Each row is a point on a tangle of strands that fork and nearly touch. The rows are in no order.
Points whose rows are less than 60.9 apart are linked; no others are. Some points are linked to none.
k_377: -3 -24 -5 9 -5 -8 19 -4 -3 -10 -2 -14 9 -20 17 -2 9 9 -7 22 -11 5 -19 -7 3 -3 5 1 24 -1 -5 12 -5 15 8 20 -10 -17 10 -13 7 -1 -10 -8 -6 -16 -6 7
k_99: 0 11 10 1 1 2 0 -7 19 -10 -4 8 -5 12 -14 3 -3 -4 1 -33 7 -1 6 5 -6 -4 -10 9 -22 8 -6 -14 -16 -13 -13 -10 -7 -2 4 15 4 -14 3 11 -8 14 0 -20
k_259: 3 20 -8 3 7 7 4 2 1 14 7 13 -13 10 -14 4 -9 -11 10 -15 10 -5 3 5 -3 24 7 10 -8 9 12 -10 -9 4 -8 -6 10 12 -36 3 -1 -7 6 7 -4 7 2 -3
k_3: 5 3 -10 11 4 -6 5 -5 -17 7 15 -7 -6 -1 28 2 -9 -5 12 30 9 -12 -6 -2 0 -1 5 10 3 1 5 14 4 4 16 14 0 2 3 -5 -9 16 -2 -4 2 -12 3 13
k_735: 4 11 18 -7 8 9 -17 2 -1 8 5 9 -3 10 -27 5 4 -3 -8 -14 2 12 12 0 -1 2 6 -16 -13 6 14 -8 10 -3 -10 -10 18 5 -16 9 -2 -13 20 15 10 10 2 -2
k_270: 1 19 -4 -3 17 -2 4 1 20 2 17 4 4 5 8 -8 7 7 20 -5 15 -4 -17 -24 5 -3 -7 -6 0 -21 -9 -2 -8 -1 -6 6 1 -19 13 -5 -3 -1 0 4 2 8 2 -5
k_45: -16 0 11 -3 -9 16 5 3 -4 25 -13 5 -9 -3 -20 16 2 9 -13 -3 -26 4 8 11 -4 7 7 -7 -2 11 25 -1 7 -9 -14 -8 15 19 -32 -3 7 -1 3 -3 2 19 4 8
k_277: -10 -12 12 -10 -12 -1 -14 13 0 11 6 -8 -10 -19 4 4 7 10 3 14 -7 11 -22 -1 -3 7 -7 -12 25 -4 6 19 -5 5 6 -2 -10 -19 -14 -11 3 20 -8 2 1 -18 17 15
k_63: 7 -1 1 7 -5 -8 1 6 -12 0 -1 -9 3 -3 -3 -11 -14 -15 7 12 8 -16 4 8 10 5 11 17 7 17 7 -16 3 8 8 -6 -5 -1 -8 0 -10 15 5 4 13 -8 0 6
k_144: 1 2 14 1 -16 -2 -14 3 5 -8 -1 -6 -12 -10 -22 12 8 -8 3 -6 -9 12 7 6 8 -10 -3 -3 9 16 -6 7 -2 8 9 -4 -17 0 14 8 -12 -19 10 -3 6 -18 10 -4
k_207: -15 1 0 1 -5 -3 -5 17 14 -8 -3 -12 -10 -14 -20 12 1 1 5 -1 -25 12 12 10 0 2 -8 -12 4 12 -5 17 4 0 1 -13 -15 12 8 3 -10 -32 -4 -10 -12 -11 9 -8
k_176: 0 16 22 -7 -14 5 -13 5 -2 3 2 10 -5 12 -22 1 2 -7 4 -17 4 -3 -9 5 -7 3 -11 14 6 5 10 -10 -18 6 -18 -3 9 7 -27 4 4 9 -1 12 7 12 0 -10
k_228: 1 3 1 -6 23 -4 -5 8 -8 -5 -5 2 5 8 -19 -1 -29 -14 -13 -5 2 -9 21 27 -3 7 9 -5 -25 2 9 -15 1 -4 -3 -29 7 23 -9 7 2 -5 7 -1 9 6 -11 -14
k_565: -2 -19 4 4 -16 -8 -10 8 2 -5 -3 -13 -8 -19 0 2 10 -3 -1 0 -1 12 -9 -2 5 4 -4 -9 23 0 -9 10 -2 5 16 0 -26 -19 -5 -3 3 11 -9 -7 -2 -27 17 -4
k_324: -5 7 18 -9 -23 -1 -28 13 -9 -6 9 4 3 7 -1 1 3 0 -5 5 -3 10 -4 17 -6 -10 -10 -17 7 -13 1 14 7 3 -2 -8 -8 4 6 4 -2 6 -5 4 17 -5 3 10
k_570: -3 13 -9 10 13 -9 14 2 -15 11 2 -15 -15 -2 -7 4 -21 -11 12 3 2 -18 9 12 0 17 13 7 -20 23 13 1 20 -4 11 -11 2 11 -5 14 -7 5 4 7 -14 6 3 7
k_399: -5 6 11 2 0 -9 -4 -7 -3 -23 7 14 22 18 13 3 3 -4 -5 5 15 7 -4 21 -6 -23 0 -29 -14 -17 -6 4 10 -7 5 7 0 2 31 12 -9 -16 -1 -4 5 -3 -5 -15
k_712: 6 -16 -14 11 11 -8 25 -8 -1 -11 -6 -14 -2 -9 3 -7 -12 -4 -4 10 -2 -14 18 -23 7 -5 10 4 -6 18 -9 3 21 6 16 5 4 -9 11 6 -7 -7 8 4 -12 -5 -5 8
k_630: 7 10 11 -8 3 5 -21 9 16 -1 14 10 9 -5 -12 1 9 -7 16 -3 2 3 -19 -7 9 -1 -8 -1 14 -8 0 -10 -21 12 -8 2 1 2 1 -17 -8 -18 1 3 9 -3 0 -5
k_289: -9 20 -6 7 16 -9 12 8 9 -15 13 7 18 3 9 6 -13 -7 14 2 7 -1 -16 25 -7 2 -1 -15 -15 -7 2 11 -4 -14 2 2 -7 11 24 9 -14 -16 -14 -7 -19 -8 4 -15
k_765: -1 -3 3 3 -12 -9 11 4 0 -16 -10 -12 6 -6 -3 -5 7 0 -7 -6 -15 -1 6 3 6 -12 0 1 -2 8 -3 6 5 -1 1 -7 -16 -3 8 10 6 -4 -7 -2 -3 -3 -3 -7
k_12: 11 4 -3 -7 16 0 -14 -3 -12 3 -2 4 -7 5 -9 -5 -3 -8 -8 2 4 4 11 -7 7 11 -1 -20 -12 -2 0 7 41 9 19 -13 13 -5 -3 4 0 13 18 1 16 4 1 14
k_936: 6 -16 2 -5 -7 14 -18 -3 8 6 -8 14 11 -2 8 9 5 2 7 8 -5 -3 -10 2 1 -5 0 11 12 -11 -1 -20 -27 2 -17 11 4 22 2 -27 4 -15 -7 -6 -2 1 -11 -11
k_264: 9 4 12 2 6 6 -8 -6 0 3 -6 1 -18 8 -34 11 -8 -9 -4 -16 3 4 24 8 1 5 7 3 -13 22 7 -10 4 -3 -1 -15 3 2 -10 15 -6 -16 22 12 6 4 5 -10
k_160: 5 -8 -3 -7 0 -2 -7 14 -10 5 -11 -1 6 -2 -5 -17 -2 -7 -7 -9 10 -1 1 -3 11 11 -5 10 2 -7 5 -16 7 9 4 -22 3 -4 -26 0 14 27 -5 4 14 -4 -5 -2
k_745: -2 4 1 -5 1 -10 8 -5 12 -7 13 6 8 -6 19 -2 -4 4 23 16 7 -19 -25 -7 4 -10 2 8 23 -6 -8 -5 -20 8 2 20 -8 -15 9 -17 -11 -3 1 4 4 -5 -4 5
k_122: -10 -7 -10 2 -2 4 6 8 -11 26 -17 -3 -13 -16 -8 17 1 8 -7 2 -23 4 5 1 5 12 9 -9 3 16 12 2 14 1 3 -8 12 5 -23 -3 5 0 8 -6 -3 7 6 19
k_664: 4 -19 5 -16 -20 6 -27 4 14 -4 -11 12 0 -9 -13 -1 23 -3 1 -24 0 11 -4 -9 2 -6 -26 10 7 0 -13 -9 -24 18 -14 -9 -9 6 1 -4 15 6 -8 -2 -10 5 -3 -16
k_770: -2 20 -1 7 10 -3 -8 11 -8 16 10 4 -13 -9 -11 18 -11 -14 18 9 -1 -2 -6 16 1 19 6 -19 -6 10 7 8 8 5 11 -4 6 19 -4 -3 -20 -10 3 -4 -3 -12 14 8
k_693: -14 22 -1 1 6 -10 16 3 22 -17 7 3 13 -1 3 8 5 3 24 -5 3 -5 -18 7 -2 -7 -6 -16 -3 -7 -9 0 -13 -9 -1 9 -15 -5 25 2 -18 -23 -13 -6 -14 -3 9 -20
k_479: -17 6 3 -7 6 3 -12 14 24 -9 5 2 8 -6 -9 9 2 5 4 -3 -17 19 2 12 -11 0 -10 -16 -7 -4 0 6 -4 -17 -12 -8 -8 17 10 2 -4 -32 -14 0 -16 -4 10 -16
k_424: -7 -3 -9 14 -8 3 21 -8 -1 1 -5 -14 -10 -2 15 5 5 20 4 2 -15 4 -1 -9 -9 -2 -4 7 2 8 -3 28 6 -17 1 22 -7 -13 13 6 5 9 -8 -6 -24 4 6 6
k_59: 12 7 5 12 -2 13 -1 -9 8 3 -5 2 -23 5 -12 10 -8 -5 8 -15 -1 0 11 4 0 8 8 8 0 23 -1 -5 -7 -9 -5 9 -8 4 0 7 -13 -19 12 6 -6 4 5 -4
k_404: 5 -29 12 -8 -22 4 -6 -12 6 -8 -13 8 11 -11 -3 -2 17 7 -6 -1 -4 1 -11 0 3 -17 -4 15 27 2 -19 -16 -28 13 -17 14 -11 -1 11 -19 7 1 4 -8 4 2 -8 -6
k_612: -7 12 -10 4 17 -6 22 -10 19 -9 7 6 10 3 18 4 7 9 18 -1 15 -7 -13 -16 -1 -13 -5 -9 -5 -19 -16 -2 -8 -8 -1 16 -4 -15 25 -6 -8 -16 -3 -8 -9 2 0 -13
k_262: -15 9 11 -7 -3 -1 3 1 14 -22 -5 2 9 -1 -20 -2 -6 -5 -3 -23 1 -6 -2 20 2 -15 -9 13 -16 6 0 -12 -22 -8 -9 -19 -11 13 4 10 2 -18 -3 -2 -5 1 -8 -26
k_826: 2 -13 -15 2 0 3 -3 5 -18 24 -12 -3 -9 -6 1 -3 -1 1 -11 -9 14 6 7 -6 7 24 4 14 6 0 6 -12 7 4 8 -11 8 -7 -37 0 15 26 8 1 5 -2 5 5
k_517: -1 -5 -6 4 18 -16 25 6 3 -19 -7 -17 5 -19 -9 -9 -11 4 4 -2 -11 -16 11 -16 15 5 4 -10 -6 18 -7 10 33 11 16 -9 -4 -14 10 0 -7 -2 8 4 -7 -1 -3 4
k_540: 7 -7 8 8 -23 0 0 -15 -17 2 -8 -2 -7 16 17 5 2 0 0 7 7 -9 7 9 -8 -15 5 11 7 5 -1 2 -10 -11 2 12 -10 -4 10 13 -3 15 0 -1 9 3 6 -1
k_471: 5 7 22 2 -20 16 -6 -8 -8 17 -1 6 -25 9 -9 7 11 8 -4 -19 -1 10 1 0 -10 6 -6 8 10 16 5 10 0 -7 -10 10 1 -11 -19 14 -1 16 9 10 0 14 12 8
k_736: 2 6 19 -5 -3 13 -19 1 12 -2 5 16 8 5 -22 2 1 -4 12 -12 2 4 -14 1 3 0 -9 14 8 5 9 -20 -27 0 -21 2 8 17 -15 -11 -5 -15 3 9 3 9 -2 -16
k_231: 0 8 -6 0 8 -10 15 -5 2 -16 0 1 16 15 12 -23 -10 -7 -12 -3 15 -15 11 -2 5 -10 5 3 -19 -11 -2 -14 10 -5 2 -9 2 -3 9 10 0 5 0 3 11 7 -17 -5
k_437: -1 2 -9 7 -4 -3 12 4 -2 5 -9 -12 -15 -2 0 4 2 5 0 -4 -16 1 10 -2 -4 5 1 -1 -10 10 1 20 8 -11 7 -5 -6 -3 1 11 7 -1 -6 -4 -16 -2 8 2
k_528: -14 9 3 -2 -5 -10 12 -7 6 -18 -3 10 27 11 12 -17 -5 -9 1 -1 23 -24 0 4 7 -19 4 13 -6 -4 -8 -33 -11 -2 -10 -2 1 1 9 -2 -6 0 1 2 13 10 -16 -9
k_402: 4 -8 -7 -17 3 -1 -20 10 14 9 6 -2 -9 -6 -13 -4 23 7 -4 -16 -1 24 3 -22 0 6 -16 -14 4 -19 -12 7 8 12 -4 -14 -3 -14 -5 4 16 10 -5 3 -2 -1 8 6
k_462: 2 -26 -1 -6 -18 -5 -2 0 10 -15 -15 1 12 -17 -3 -8 27 -1 -13 -13 0 8 -3 -4 11 -9 -10 8 9 -2 -18 -12 -18 15 0 -5 -18 -7 5 -7 12 6 -8 -6 -3 -8 -7 -11
k_246: 10 6 -11 -6 1 0 -7 -3 -10 7 1 -2 -7 17 11 -3 9 2 -12 -6 7 13 14 -8 -3 -3 -8 -2 -16 -17 1 11 15 -9 10 -9 3 -4 1 15 13 14 -4 -5 10 3 4 -2
k_861: 9 -27 -5 16 -17 5 12 -20 -17 -1 -15 -9 -8 4 16 2 6 7 -17 11 -3 1 13 -6 -8 -13 10 7 8 6 -7 9 3 -7 3 20 -6 -7 16 9 6 8 4 -6 -1 -6 0 2
k_465: -7 -12 -8 3 -5 5 20 -5 2 2 -6 -18 1 -10 6 -8 10 24 -10 -7 -15 16 3 -14 -4 -3 -4 9 5 5 -5 21 4 -12 -10 11 4 -19 8 -1 18 14 -5 3 -21 15 1 11
k_813: 6 0 11 -9 -15 -5 -21 -3 0 -19 -9 0 -3 1 -28 -1 3 -14 -18 -10 -1 13 17 14 9 -10 -10 -9 2 2 -9 -1 14 11 14 -22 -19 5 13 17 -5 -7 8 -7 17 -16 3 -8
k_260: 0 4 -6 6 8 11 -3 3 5 17 3 8 -5 -4 3 6 -6 0 8 10 -10 -1 -6 -3 3 15 11 8 13 4 9 -7 -12 -3 -8 12 10 11 -18 -21 -7 -8 -2 -1 -5 2 0 11
k_569: 6 -19 -12 2 -5 -12 -1 -4 5 -10 -2 -7 -3 -9 13 -2 19 -3 -13 1 2 14 -6 -8 3 2 -7 -9 10 -16 -16 6 2 13 22 4 -22 -18 8 0 11 9 -14 -17 -3 -26 8 -10
k_398: 13 0 -1 1 23 6 -16 0 -9 -1 2 10 5 10 -2 -1 -7 -12 -8 12 5 2 8 4 1 -3 5 -30 -19 -12 5 9 32 -3 10 -5 19 10 7 -3 -11 -6 17 1 17 0 -4 8
k_945: -6 16 25 -2 1 12 -6 -3 -5 10 18 6 10 9 2 3 -3 10 6 13 -8 2 -13 2 -2 -8 6 -11 0 -2 23 7 6 -18 -9 14 15 5 -2 -7 -9 2 2 14 4 11 4 13
k_925: 6 -3 -17 -7 17 -2 -7 1 -13 22 -9 4 -9 -4 -4 3 -1 0 -12 1 5 4 7 -11 12 20 5 -10 -7 1 5 -9 29 13 16 -19 15 -6 -27 -2 7 14 18 -1 14 2 1 14
k_891: -2 2 -11 5 7 -9 17 -1 -8 -10 6 -12 10 5 20 -21 -11 1 -4 8 14 -7 6 -12 8 -2 0 15 -8 -4 3 -1 19 -1 9 -2 0 -12 2 8 5 27 -2 3 6 -2 -8 7
k_622: 1 6 -2 7 4 -16 10 -10 -21 -7 20 -7 4 2 24 -13 -17 -14 12 22 19 -18 -1 2 3 0 3 11 -8 5 8 12 21 5 18 3 3 1 8 3 -15 32 2 5 9 -4 2 13
k_296: -4 18 1 -5 3 0 -1 2 9 6 14 6 4 1 13 -1 -14 4 25 14 -6 -11 -23 3 0 4 4 13 17 -3 6 -1 -21 -4 -4 13 1 3 -9 -20 -9 -2 -13 2 -4 4 1 7
k_346: 6 -18 -5 -3 1 9 -8 0 17 5 -9 -3 -10 -11 -8 11 12 4 -2 -7 -22 14 7 -10 -2 -1 0 -6 6 5 -12 5 -13 0 -7 8 -4 0 8 -11 3 -27 2 -5 -14 -2 1 -1
k_833: 2 -6 -5 1 -9 7 2 0 -6 9 -3 1 -2 10 12 -10 -1 7 -2 -9 6 -2 0 -7 -2 5 -4 25 8 -5 -2 -9 -14 -4 -13 6 7 -3 -10 0 10 19 -5 3 -2 8 -6 3
k_562: 10 -6 -7 2 2 7 -17 3 -17 22 -1 5 -12 3 8 11 8 -7 -11 20 0 8 4 1 -1 0 4 -13 -2 -14 5 6 7 5 7 -1 10 9 -2 -6 5 2 5 -12 16 -13 2 12
k_368: 4 15 29 3 -10 1 -5 1 -8 1 0 -1 -15 7 -31 -1 -9 -10 1 -14 10 -6 1 7 4 2 -4 15 5 26 13 -13 -1 6 -9 -5 4 -9 -21 19 0 17 13 16 17 9 2 0
k_432: -3 -4 5 1 -8 -3 5 15 -4 -6 -11 -9 9 -8 -11 -12 -12 -5 2 2 -8 -15 2 8 12 -2 5 23 9 13 9 -18 -10 7 -8 -13 -5 13 -11 -5 1 4 -4 -1 7 -2 -14 -4
k_81: 4 -11 -9 15 17 -11 29 -20 -2 -26 6 -7 7 -5 13 -11 -3 -1 -10 15 8 -12 4 -30 11 -9 3 -4 -9 3 -11 4 32 13 21 10 5 -14 20 3 -9 3 2 1 0 -6 -13 8
k_821: 5 -23 -6 16 -5 -1 21 -13 -16 -6 -1 -17 -6 -6 16 7 9 10 -7 18 -12 4 3 -17 -7 -12 4 -1 -2 6 -3 26 17 -1 13 21 1 -7 14 7 6 1 -2 -10 -12 -8 -2 8
k_286: 1 -4 -3 -3 -3 -6 1 -7 -7 -9 -4 10 21 23 22 -1 3 2 -4 4 11 1 1 9 -12 -21 -1 -10 -16 -26 -3 -5 -3 -17 -2 1 5 11 17 6 6 -10 -6 -11 8 9 -9 -20
k_60: 3 17 26 -1 -16 -1 -9 -3 -5 2 6 0 -19 5 -17 2 -1 -6 8 -15 10 1 -3 1 -3 1 -10 4 2 18 5 7 3 -1 5 -6 -5 -20 -10 25 1 25 7 20 10 3 17 3
k_608: 1 -18 -22 2 14 15 9 -2 8 13 -5 -7 -2 -15 2 -9 -9 7 -6 5 -2 6 -1 -16 -2 15 11 17 17 -1 -9 -12 -12 10 -12 17 19 -5 -2 -23 9 -5 9 4 -14 5 -9 23
k_492: 10 -2 -2 8 -3 14 -9 0 2 15 -10 4 -18 -3 -6 16 3 -5 0 5 -14 4 7 3 1 7 12 0 6 13 1 -3 -9 -5 -1 8 0 13 -5 -9 -5 -18 9 -4 -2 -4 5 3
k_97: -12 -1 3 -1 -2 2 4 -10 12 -8 -6 14 23 7 13 -3 -6 -2 10 4 13 -18 -6 5 2 -18 8 17 7 -3 -8 -34 -19 -10 -15 15 4 9 13 -14 -9 -16 2 0 1 9 -10 -10
k_49: -11 11 16 0 -2 19 2 -2 -10 17 4 7 5 10 -7 1 0 8 -8 2 -8 0 0 6 -6 2 9 5 1 0 26 -7 0 -19 -18 6 18 19 -26 -5 1 5 -3 8 4 21 -1 7
k_127: -8 -9 -9 7 2 -17 24 -14 6 -13 4 -2 10 -9 31 0 5 7 5 22 12 -14 -20 -12 2 -9 5 7 22 -7 -17 -4 -13 18 11 25 -9 -21 17 -11 -2 0 -5 -7 -2 -15 -8 7
k_220: -1 12 4 -4 3 -7 0 8 -9 -4 -4 -9 -7 7 -19 -7 -14 -8 -7 -13 1 -10 11 19 1 5 4 5 -18 11 10 -6 9 -1 0 -23 -5 3 -9 20 12 12 -1 5 6 7 -8 -8
k_80: -2 6 -16 0 12 12 6 -2 -3 16 12 0 2 10 19 -4 0 14 -3 2 8 3 2 -17 -5 4 0 15 -6 -10 9 4 -1 -10 -4 12 17 1 -7 -7 8 10 2 -1 -2 12 -7 13
k_342: -10 16 18 -9 -7 0 -14 4 -11 2 21 7 7 8 13 4 -2 5 10 16 -1 4 -14 17 -11 -10 -4 -23 0 -14 13 24 3 -12 1 4 6 8 8 1 -10 6 -5 5 4 0 4 13
k_173: -12 32 -5 -2 9 -6 -2 15 8 1 19 2 3 11 -2 3 -8 2 13 -12 7 4 -9 18 -9 11 -10 -14 -17 -14 3 15 -3 -14 -2 -9 -3 7 6 16 -1 -3 -18 0 -11 1 7 -7
k_626: -5 1 -19 1 11 7 6 10 -6 28 -1 3 -11 -17 5 9 1 7 -1 8 -9 3 -8 -11 3 17 5 -4 6 -2 10 2 4 8 3 -2 15 5 -24 -16 6 1 2 -8 1 0 0 22
k_774: 2 4 -1 4 -21 -7 -1 -18 -8 -4 -5 12 -5 18 24 10 5 -7 10 -3 18 -5 0 17 -12 -18 -2 4 1 -5 -18 -1 -18 -7 8 10 -16 -6 18 11 -4 -7 -3 -10 4 0 6 -13
k_366: 3 -3 5 1 6 9 -9 -6 6 -3 -3 17 21 4 9 9 -6 -1 11 14 0 0 -10 12 -3 -12 9 4 5 -6 7 -24 -16 -16 -14 14 3 19 11 -15 -11 -26 1 1 2 -2 2 -16
k_192: 1 6 13 -8 -16 -4 -20 9 -7 -13 -3 3 10 10 -16 -6 1 -11 -15 -9 4 3 4 25 1 -9 -7 -9 -5 -9 -4 1 3 4 -1 -21 -8 10 10 12 2 6 -3 -4 19 -4 -4 -9
k_219: -3 2 7 3 10 -15 7 -10 11 -32 4 8 21 4 8 -5 14 -2 -12 -1 4 0 -3 -1 3 -21 -3 -30 -10 -11 -9 2 13 6 12 3 -5 -7 27 2 -14 -22 0 -3 5 -2 -14 -8
k_831: -2 -7 8 -1 -2 -2 5 7 -12 1 3 -11 10 -8 10 -15 -15 3 3 23 2 -11 -9 -4 11 2 11 16 19 7 13 -6 4 3 -4 6 7 -8 -13 -10 -1 20 3 10 7 -1 -6 21
k_757: -6 -21 -7 -1 -2 1 21 3 -10 1 -16 -17 12 -8 5 -14 0 19 -19 5 -14 6 14 -10 0 -3 7 8 -1 1 3 7 10 -8 -9 0 10 -7 -2 -2 20 13 -2 0 -7 11 -10 10
k_598: 6 9 -10 4 0 6 3 -4 5 3 -5 7 -14 16 -7 -9 -11 -11 2 -25 15 -12 17 2 -6 20 2 26 -10 9 0 -19 -11 7 -10 -9 5 4 -27 11 7 5 3 11 -2 10 -5 -9
k_455: 7 -23 -25 -5 9 8 5 1 10 11 -12 -6 -6 -18 3 -3 1 10 -6 -5 -14 9 9 -13 -5 14 -2 9 5 -4 -15 2 -17 7 -8 2 7 0 -5 -21 14 -9 -4 -2 -23 6 -4 6
k_870: 1 13 8 -3 -7 19 -6 -11 5 22 12 11 -18 8 6 8 12 16 5 -14 -3 12 -11 -6 -12 9 -7 2 7 -4 1 11 -11 -7 -12 20 6 -7 -12 -4 1 8 2 3 -8 17 9 7
k_194: -11 -15 -9 1 -4 13 12 3 11 -3 -9 -6 17 -4 3 -16 -16 7 -3 10 -8 -10 -2 -9 8 3 13 28 17 8 -3 -20 -14 5 -18 13 13 2 -1 -21 2 -2 -6 3 -10 9 -13 15
k_58: -11 -18 -1 3 -10 -1 18 3 7 -16 -17 -11 20 -2 -2 -18 -7 4 -13 3 -6 -19 11 -5 7 -12 9 20 10 12 -1 -20 -8 -1 -15 -2 -1 7 7 -6 2 0 -4 -3 -2 4 -16 -1
k_469: 1 -22 -12 13 7 -10 23 -1 4 -14 -1 -15 -2 -17 8 5 16 7 -4 14 -6 7 -11 -14 -2 6 -2 -13 12 -6 -14 18 5 24 20 15 -17 -19 15 1 -2 -5 -17 -16 -11 -23 2 -4
k_440: 7 -10 -4 0 -15 -12 0 -17 -2 -7 -2 6 1 7 22 0 21 -4 -7 2 11 -1 -6 -1 1 -18 -2 -2 8 -15 -20 -6 -8 9 16 10 -16 -16 16 2 4 1 -4 -11 6 -9 1 -11
k_322: -3 6 9 -7 13 3 -2 0 24 -10 1 2 1 8 -12 8 -1 4 -1 -23 -9 13 14 3 -13 -4 -6 -10 -23 2 0 1 -5 -23 -9 -11 -5 -1 8 12 0 -23 0 12 -20 6 9 -20
k_941: 11 -27 -1 -4 -10 9 -17 -1 -4 10 -11 5 3 -10 -4 -1 11 4 -9 10 -4 5 -7 -3 4 -1 3 9 21 -8 -6 -13 -22 14 -13 6 3 5 -1 -25 16 4 3 -2 8 -5 -8 6
k_161: 0 5 -11 5 11 -14 13 1 -15 -4 -10 -14 -12 3 -2 -3 -24 -9 -8 -1 -4 -14 19 19 -3 8 6 -2 -28 12 5 8 26 -2 16 -22 -6 4 -3 23 5 10 -1 -4 -9 3 -5 -2
k_11: -10 -3 10 -1 -1 -10 13 0 12 -31 -4 -1 24 -1 1 -5 6 2 -10 -2 -13 1 2 9 5 -22 1 -13 -9 4 0 -1 0 -3 0 -2 -8 7 19 -2 -8 -24 -1 -2 -1 2 -15 -14
k_617: -5 -15 -19 -2 3 12 13 1 -7 20 -10 -8 4 -2 13 -1 0 17 -20 9 -12 5 13 -10 -10 3 5 11 -2 -7 10 10 -1 -13 -8 5 20 12 -12 -10 15 7 -6 -7 -9 13 -10 15
k_616: 7 4 -8 7 21 -2 0 7 -2 1 6 -4 -10 -16 -13 13 -4 -9 21 17 -3 -12 -6 -6 5 15 5 -23 -7 4 -5 15 23 15 16 4 0 8 13 -6 -25 -15 4 -5 -1 -17 14 4
k_895: 4 5 -9 -6 0 2 -17 3 1 10 7 -3 -19 3 -2 3 20 6 -10 -9 8 22 11 -12 -6 6 -15 -15 -5 -17 -7 17 22 -2 12 -11 -7 -13 2 15 11 13 -3 -3 3 -10 15 4
k_918: -1 18 -10 -6 -3 0 -7 12 4 9 7 2 -4 8 6 -1 8 1 12 -14 1 4 -10 0 -8 11 -12 0 -7 -18 1 6 -13 -4 0 -7 -1 6 -7 1 8 5 -17 -5 -7 2 4 -5
k_845: 2 -5 -8 -19 7 -4 -12 14 5 8 -7 0 0 -8 -11 -9 8 2 -6 -20 -5 12 6 -12 3 16 -14 -7 -8 -10 -3 -1 11 12 1 -31 5 -10 -25 -3 19 14 -3 1 -2 4 1 -2
k_644: -3 24 5 8 6 -3 2 6 -9 13 12 1 -12 -1 -17 12 -20 -14 14 1 4 -6 0 24 1 21 12 2 -11 24 20 -2 1 -1 3 -7 3 16 -17 3 -8 -3 5 7 -5 0 4 2
k_694: 12 2 1 8 13 -4 5 -10 -6 4 18 -8 -11 -12 7 8 -2 -2 23 23 4 -18 -11 -16 1 3 5 -5 5 2 -5 19 10 7 14 20 1 -2 14 -5 -15 2 4 4 0 -18 12 11
k_279: 5 5 -9 3 1 0 1 3 -16 -2 2 0 6 20 15 -3 -3 -1 -10 8 3 3 8 8 -11 -7 -2 -12 -23 -14 8 16 10 -14 3 -3 5 14 5 10 5 4 -8 -10 5 5 -8 -4
k_596: 3 6 10 -10 -5 5 -12 0 5 13 17 2 -14 -5 5 5 12 13 15 6 -2 5 -19 -10 -7 4 -9 -4 24 -6 0 17 -12 2 0 11 -3 -20 -6 -1 -2 16 2 7 3 -4 13 13
k_321: 7 19 13 -12 1 -2 -17 0 12 5 21 17 7 9 5 -3 7 -1 21 -6 15 -2 -21 -10 1 -5 -12 -1 8 -18 -5 -9 -20 7 -7 6 3 -14 1 -7 -2 2 2 9 11 8 2 0
k_896: 13 -2 -2 -6 22 1 -21 6 -4 1 -5 12 6 7 -14 3 -17 -17 -14 2 2 6 22 18 -2 5 7 -26 -22 -8 5 -11 11 0 4 -23 15 20 -3 -1 -9 -12 16 -1 19 -3 -1 -5

A fork is a point with three links. Follow the links from the first point to the second and name the forks in between, in order.
k_122 / k_432 => k_260 > k_492
k_99 / k_774 => k_260 > k_569
k_437 / k_745 => k_424 > k_569
k_745 / k_11 => k_569 > k_424

A fork is a point with three links, a tip a point with one. Leave the first point through the second and follow the links. Name the first fork or tip that comes.
k_664 / k_462 => k_644
k_736 / k_630 => k_918
k_270 / k_321 => k_569
k_220 / k_228 => k_424
k_207 / k_144 => k_260
k_122 / k_45 => k_262

Follow the links from the first point to the second, and from the first to the third. Name the last point that the two ways share.
k_80 / k_630 / k_377 => k_569
k_144 / k_596 / k_465 => k_569
k_608 / k_173 / k_49 => k_260
k_455 / k_176 / k_144 => k_260
k_346 / k_845 / k_833 => k_424

Name the points in between on the shortest way along the links from the first point to the second, in order.
k_58 / k_279 => k_194 > k_608 > k_455 > k_346 > k_492 > k_260 > k_296 > k_745 > k_127 > k_377 > k_469 > k_569 > k_440 > k_774 > k_540 > k_861 > k_821 > k_424 > k_437 > k_765 > k_11 > k_219 > k_399 > k_286
k_398 / k_471 => k_12 > k_925 > k_826 > k_160 > k_845 > k_402 > k_895 > k_246 > k_279 > k_286 > k_399 > k_219 > k_11 > k_765 > k_437 > k_424 > k_821 > k_861 > k_540 > k_774 > k_440 > k_569 > k_565 > k_277 > k_596 > k_870
k_366 / k_616 => k_97 > k_528 > k_231 > k_891 > k_622 > k_3 > k_694
